Points on a hilly landscape, in no order, each with its height.
From any point a climber takes the steepest step (rise divided by distance) to one of its 2 nearest points. It stops when none of these is higher. Distance is the straight distance between rows; heights are no part of it.
J_407: [-34   4 -14 -34   6  -7 -21   9 -27 -41   3  -1   0  18 -52 -23 -24 -27
  18 -43   3 -48 -19]  (h 33.8)
J_340: [ 21 -16   8   8  28  -8  27   8  16   9 -30  10  24  10   0   6  29 -31
 -20  20 -20   5  10]  (h 48.8)
J_697: [-36 -40  28  16  -2 -43 -48 -44  19  21 -13 -31  -4  14   2  22  -8  12
 -14  -8 -28  -3   6]  (h 5.1)
J_946: [-25   7  -6   5 -28 -14  -3  -8  30 -18  22  11 -45 -79  61   7  25  59
  27   8  36   0 -15]  (h 12.4)
J_190: [ -8  13 -22 -47   4 -10 -14 -13 -18 -53 -14  18   9  35 -47 -28 -34 -20
  12 -47 -12 -39 -18]  (h 35.5)
J_560: [ 13   6  -3 -10 -11  13 -16  -9  12   9 -16   2  49  -3 -39  -7 -11 -34
 -19 -16 -18 -12 -20]  (h 25.3)
J_543: [-42 -27  -6  -8  16   0  18 -17 -21  33 -51 -21  -1  39  -9   9 -38  27
 -13 -18 -26  12 -24]  (h 29.9)
J_219: [-59  -3  14   2  -9 -40   6  -7  24  10  27 -21  35 -59 -18  36   8  39
  -5  -3  20   7 -21]  (h 38.5)
J_6: [ 15 -22 -12 -39  -7  34 -37  13 -39 -15 -11  14 -36  29  -3 -24 -16 -42
 -22   4 -23  12   1]  (h 37.0)
J_845: [-69  -4 -11 -34  15 -29 -43  21 -15 -40  -9  -2  20  -2 -45 -19 -10 -24
   5 -22  -1 -56   1]  (h 31.9)
J_95: [ 15   0 -12  36  14  36 -10  18   5  25  -7  19 -13  -3  29   7 -17  -3
  18  19  19   3  28]  (h 55.3)
J_200: [ 48  -2   4   3  21  43  30  15  -2   9  37 -17 -38 -26 -29 -25  -1 -18
  -9 -18  27 -27 -10]  (h 27.3)
J_176: [-23  -8  -7   0  22  19  24  19 -46   0 -15  -2 -25  18 -20   4 -44 -25
  12 -21   9  -8 -18]  (h 27.5)
J_422: [ 52  27  13   8 -22  14 -35  13   5 -14 -14  39  12   7  -2 -22  19 -13
 -13  12 -13  35  34]  (h 36.8)
J_546: [-71  -7 -11 -11   9 -33 -36  31   0 -39   9   2  19 -11 -25   8  -2 -31
  22  -2   2 -30  16]  (h 29.7)
J_496: [-25 -23  -5 -15  -3 -27 -18 -47  25  12  41  -5  -9 -34  36  45  -6  40
   0   7  10  -9 -15]  (h 11.5)
J_980: [ 56  10  -3   1   1  60  24  11  -8   6  33 -21 -47  -1 -22 -34  -2   7
   4 -37   4  -6  13]  (h 28.1)
J_388: [ -7 -32  17   4  14 -26   4 -66  39  26   0   0   4   0  30  40   6  54
 -25  -6 -28   1 -15]  (h 7.9)
J_414: [ -1   9 -10  -4  27 -63  50 -27   9  10  14 -35   3 -22  28  10  -7  55
 -25  20  10 -20 -38]  (h 47.7)
J_113: [-26  10  -8   5  -4 -28  39  -8  21  -7  17  -9   1 -74  26  20   1  26
   7  22  38  -3  -7]  (h 48.2)
J_298: [ 37   6  13  15  35  13  43  29  -5  -1 -17  21   6  11 -20 -17  28 -23
 -27  27  -6  11  -1]  (h 51.6)
J_890: [-33 -17 -17 -11 -40 -18 -21 -29  33 -17  67 -23  -4 -32  44   6   7  28
  35  27   6 -25  16]  (h 20.0)
J_94: [-44 -21  -2   0  22  -5  17   2 -39   8 -46 -17  -6  22 -21   5 -42  -6
  -7 -28  -9 -10 -16]  (h 28.5)
J_211: [ 15   0   0 -27 -16 -22 -18 -18 -11  27  26 -19 -20 -45  26  12 -12  33
 -36   5  34   4 -55]  (h 46.4)
J_640: [ 17  -2  -5  19  18  18 -24  39 -11 -11 -24  33 -21  35  25  -3  -3 -23
  13   7   5   1  26]  (h 61.1)
J_75: [  3 -19  -8 -49  19   1 -17   5  -6 -41 -45  49  -2  38  14 -12  41 -37
 -12  11 -22  12  14]  (h 50.9)
J_570: [ 22  43   3  23 -28  -1 -19  -1   5  -1  16   2   7 -56  12 -15 -10   7
   1  10  27  -5  33]  (h 41.9)
J_988: [-22 -33  21  -2  25 -14  24   5 -26  27 -45 -18  -4  27 -12   1  17  -7
 -39  15 -30  33  -5]  (h 51.4)
J_899: [-12 -22  -9 -29   8   4 -36  -1   5 -55 -40  49   3  42  39  -2  17 -35
 -19  -1 -40   4  15]  (h 48.0)
J_903: [  1 -16   5 -74   5   8 -11  -3 -34 -36 -30  29 -15  40 -20 -31  60 -35
 -11  -7 -22   5  -3]  (h 54.3)
J_512: [-23   4   0   1  -8 -22 -16 -10  10  18 -15 -28  54  -6 -32   5 -14 -10
   4 -16  -4 -28 -15]  (h 28.0)
J_915: [-46  -7   3   0  -8 -32  28   0  24  -9  20 -11  26 -75 -19  26   2  10
   4  14  18   8   9]  (h 43.1)
J_232: [-23 -25  -5 -18  19  11  28 -23  -2  47 -42 -15  22  31 -11   6  -1  48
 -28   2 -30  27 -34]  (h 31.8)
J_140: [  5  24  -1  46 -11   9  20  -3  16  32  19  -8   6   0  49  23  -7  66
  16   3  23  19  -8]  (h 21.8)
J_483: [  9 -10  -9 -16 -20  11 -46   1 -24  -4  -2   3 -29  17  14  -6 -33 -37
 -17  26 -23  23  19]  (h 38.4)
J_657: [ -6 -22 -18  -1   6   1 -19  24 -12 -16 -25   5  -8  46  40   7 -12 -31
  13   0 -15  -9  10]  (h 53.8)
J_783: [-23  36  -4  35  -8   8   4  22  14 -17  15  26  13 -30  -6   9  -5  12
  51   2  23  -1  52]  (h 24.0)
J_15: [ 40   3  22 -11 -16  35  33  17 -18   6   6 -19   5  19 -38 -29  42 -15
 -13 -14 -17  15 -14]  (h 33.2)
J_413: [-21  30   7  40 -31   7  -5  -9  28 -29  25  20  26 -20  -7  20  -5  -4
  49  -1   2  -2  34]  (h 22.0)
J_855: [ 36   5   4 -30  15  49  12   8  16 -49   5  24 -41  42 -44 -28  33  -8
   3 -54  -9  24 -13]  (h 30.0)
J_287: [ -7 -17   3  -6  -1 -20  -9 -11 -26  -1 -26   1 -20  11  -1  16 -39 -33
 -16  10 -25  29  15]  (h 40.6)
J_46: [ -5 -29  15  15   5  -7  -6  -1  -9  25 -16  -8 -12  13   9  28 -10 -19
 -21  15 -13  39  -2]  (h 43.2)
J_162: [-25  -9  -5  26 -34  -6 -31 -18  21  -8  57 -17 -12   1  36   9  -1  13
  47  22   3 -20  30]  (h 25.6)
J_158: [ 14  32   0   8 -32   2  -3   6 -19  20  23 -25  -6 -51   4 -18 -16  23
   4   6  46  -2   1]  (h 46.1)
J_198: [ 52  26  26  -5  -9  31   8  32 -20 -12  -2  15  -7  38 -40 -48  52   0
   0 -22  -4  18   7]  (h 34.7)
J_846: [-17 -14 -15  -8  10   8 -24  29 -48  -1   3  -3 -45  13  -2  -3 -44 -34
  12   9  18 -12   6]  (h 26.4)
J_521: [ -8  34  -7  30  22   7  -2  48 -16   1   9  19  -4 -14 -19  -9 -10   6
  36   6  46 -15  33]  (h 25.5)
J_835: [  0 -20  25  15   6 -28  11 -55  32  12  35   8  -8 -13  46  50  14  56
  -9  -7 -10  -7 -35]  (h 9.2)
J_860: [-40  -5  -4  13   3 -11 -47  22  23 -10  40  -7  21 -27  -9  10  12 -37
  12  19  11 -36   9]  (h 33.3)
J_139: [-26 -47  24  25  13 -24   0 -44  35  24 -27 -13   2  22  12  26   8  15
 -10  -4 -37   9   7]  (h 6.5)
J_235: [ -2  -8  -1 -10 -11  -3  11 -27   9  38 -12 -15  30  14  10  25 -11  39
 -25  -2 -18  31 -38]  (h 34.8)
J_39: [ 43  13  -5 -10  -6  -7  28   0 -19   1   4 -13  -1  12 -24 -20 -20 -15
   1   3  -3  -6   5]  (h 40.0)
J_843: [-41  -2   5   7 -12 -24 -20 -18  25  25  15 -27  45 -34 -14  32  -3  15
  -2 -10  15  -9 -26]  (h 33.1)
J_989: [-15 -21  -3  26  24 -13  -8  -7  39   1  23   1  13 -22  13  26   8 -31
  19  16  14 -35  18]  (h 39.0)
J_943: [ 47  32  18   4 -20  29 -16  30 -20  -4 -18  29   8  25 -24 -34  31  -4
  -7  -6  -5  33  17]  (h 35.6)
J_346: [  2  -4  18 -30  18  55  25  16 -15 -33 -18  23 -22  32 -49 -16  49 -28
 -14 -49 -25  23 -25]  (h 31.2)
J_474: [-23 -28 -17 -10   7  14 -41   6   2 -16 -35  11  14  36  27   5  -2 -39
  -8  -7 -36 -11  -1]  (h 48.1)
J_673: [ 21  14 -16   3 -20  18  52 -10   4  30  -2 -21  35  13  17  -1  -3  47
 -13   4  -4  22 -48]  (h 30.9)
J_105: [ 39  33  -2  31 -23  42  46  17   4  23  -6 -14  39  -3  15 -25  12  29
  -8   3   7  11 -21]  (h 28.4)
J_320: [ 21  23   3  51 -28  16  -6   6  17  33   8 -16  24  -1  42   1   2  36
  21  -4  17   7  12]  (h 24.6)
J_576: [-28 -14 -11 -15 -31 -21 -14 -28  25 -13  53  -1 -34 -53  58  27  10  56
  25  19  26  -9  -5]  (h 15.1)
J_209: [ 24  21  -1  16  31  27  11  32 -19   3  26  14 -27 -15 -41 -26 -14  -9
  14  -8  41 -26  10]  (h 26.5)
J_29: [ 32  18   8  12 -14  -6  19   9 -26  19  20 -26 -11 -14 -15 -16 -23  -2
  -6  11  25   2  -2]  (h 42.2)
J_686: [ 39  43  -3  48 -19  30  16  15   0  33 -10  -4  29 -20  24 -28   1  36
   2 -10  16   7  13]  (h 27.1)
J_919: [  0 -21   0 -21  -8  -8 -22 -35   6  43   6 -13  11 -13   9  27 -20  34
 -38  -2   1  13 -40]  (h 39.1)
J_133: [  5 -14  -3   0   9 -64  31 -34  14  16  21 -29  -9  -2  30  20 -14  22
   0  29   5  -4   6]  (h 41.8)
J_941: [ -3  40  -7  26 -11  12 -15   3  22 -34 -11  37  30   9  -9  20 -21 -25
  28 -11  -6   3  12]  (h 19.6)
J_656: [-21   0 -21   3 -20 -20 -16   1  -2   5  29 -24  -7   5  21  15 -24   3
  42  22  12 -11  28]  (h 31.6)
J_85: [  1  -4 -17  -9   4 -47  21 -19   4   8  14 -24   1 -13  11  13 -26  -2
  15  27  11 -16  21]  (h 37.5)
J_788: [ 31  25   0  14 -15  35  28   9  11  10 -13   3  53   2 -22  -6   2 -12
  -8 -10  -5   1 -25]  (h 26.8)
J_275: [-17  14 -17 -10   8 -41  44  -3   9   1  19 -17 -15 -57  40   9   3  53
   4  26  43 -14 -37]  (h 54.2)
J_186: [ 22   0  -5 -27   5  -3   7   9 -20 -24 -19  10  -2  38 -30 -20 -13 -29
   2 -24 -19 -10 -10]  (h 37.9)
J_203: [ -9 -15  17 -31   9 -12  35  -2 -39  12 -36 -16  -1  27 -19 -13  43 -17
 -23  20 -34  32   5]  (h 53.9)
J_74: [ 22   0  18 -34   1  63  32   7 -16  -4   0   4 -14   8 -49 -22  56 -29
 -15 -20 -24  29 -12]  (h 32.2)
J_437: [ 31  11  -2  20  34   4  11  49 -17 -13 -31  34 -21  50  17 -24   9  -4
  16   6   8   3  31]  (h 56.5)
J_470: [ 46  37  11  30 -26   1 -47  -1  20 -15  13  25  13 -13  11 -20   5  -8
  -4   8  -4   2  43]  (h 38.7)
J_429: [-60 -28  13   3  -3 -43 -56 -46  16   3  -4 -29  -6 -13 -10  10 -24  -8
  -9   2 -26 -17  24]  (h 3.8)
J_539: [ 45   8  -5 -17   2  63  -1   9   3 -18  24   0 -46  17 -40 -22  -2 -14
   8 -47 -11   3   3]  (h 28.9)
J_615: [ 10  -5  17 -50   2   6  13  11 -52 -15 -24  13 -29  32 -17 -22  48 -37
 -10  10 -16  24  15]  (h 57.2)
J_593: [ 42  13   4  19  38  19  37  47 -16   2 -18  23 -13  34  -1 -34  34  -2
   2  22   2   9  26]  (h 53.7)
J_774: [ 10  20 -21  -5  11  -4 -15  -4  31 -42 -25  51  36  33 -10   3 -12 -27
  15 -10 -11 -11  -3]  (h 18.0)
J_341: [  0 -10   6  36  -5  17 -12  -4  15  24   5   4  -6  -9  21  29 -16 -14
   0  18   8  22   7]  (h 48.4)
J_325: [ 14  18   4  -4 -26 -21 -11  -2 -16  21  29 -24 -28 -52  32  -5  -6  41
 -13  10  53   0 -34]  (h 54.1)
J_568: [  7 -11   2  25  33 -18  18 -13  36   4 -13   7  29  -7   3  19   3 -31
  -5  11 -11 -19  10]  (h 44.8)

For each start below, name the point where the climber stops.
J_6 | J_640
J_139 | J_275
J_543 | J_325
J_560 | J_275
J_673 | J_325
J_890 | J_275
J_860 | J_640
J_846 | J_640
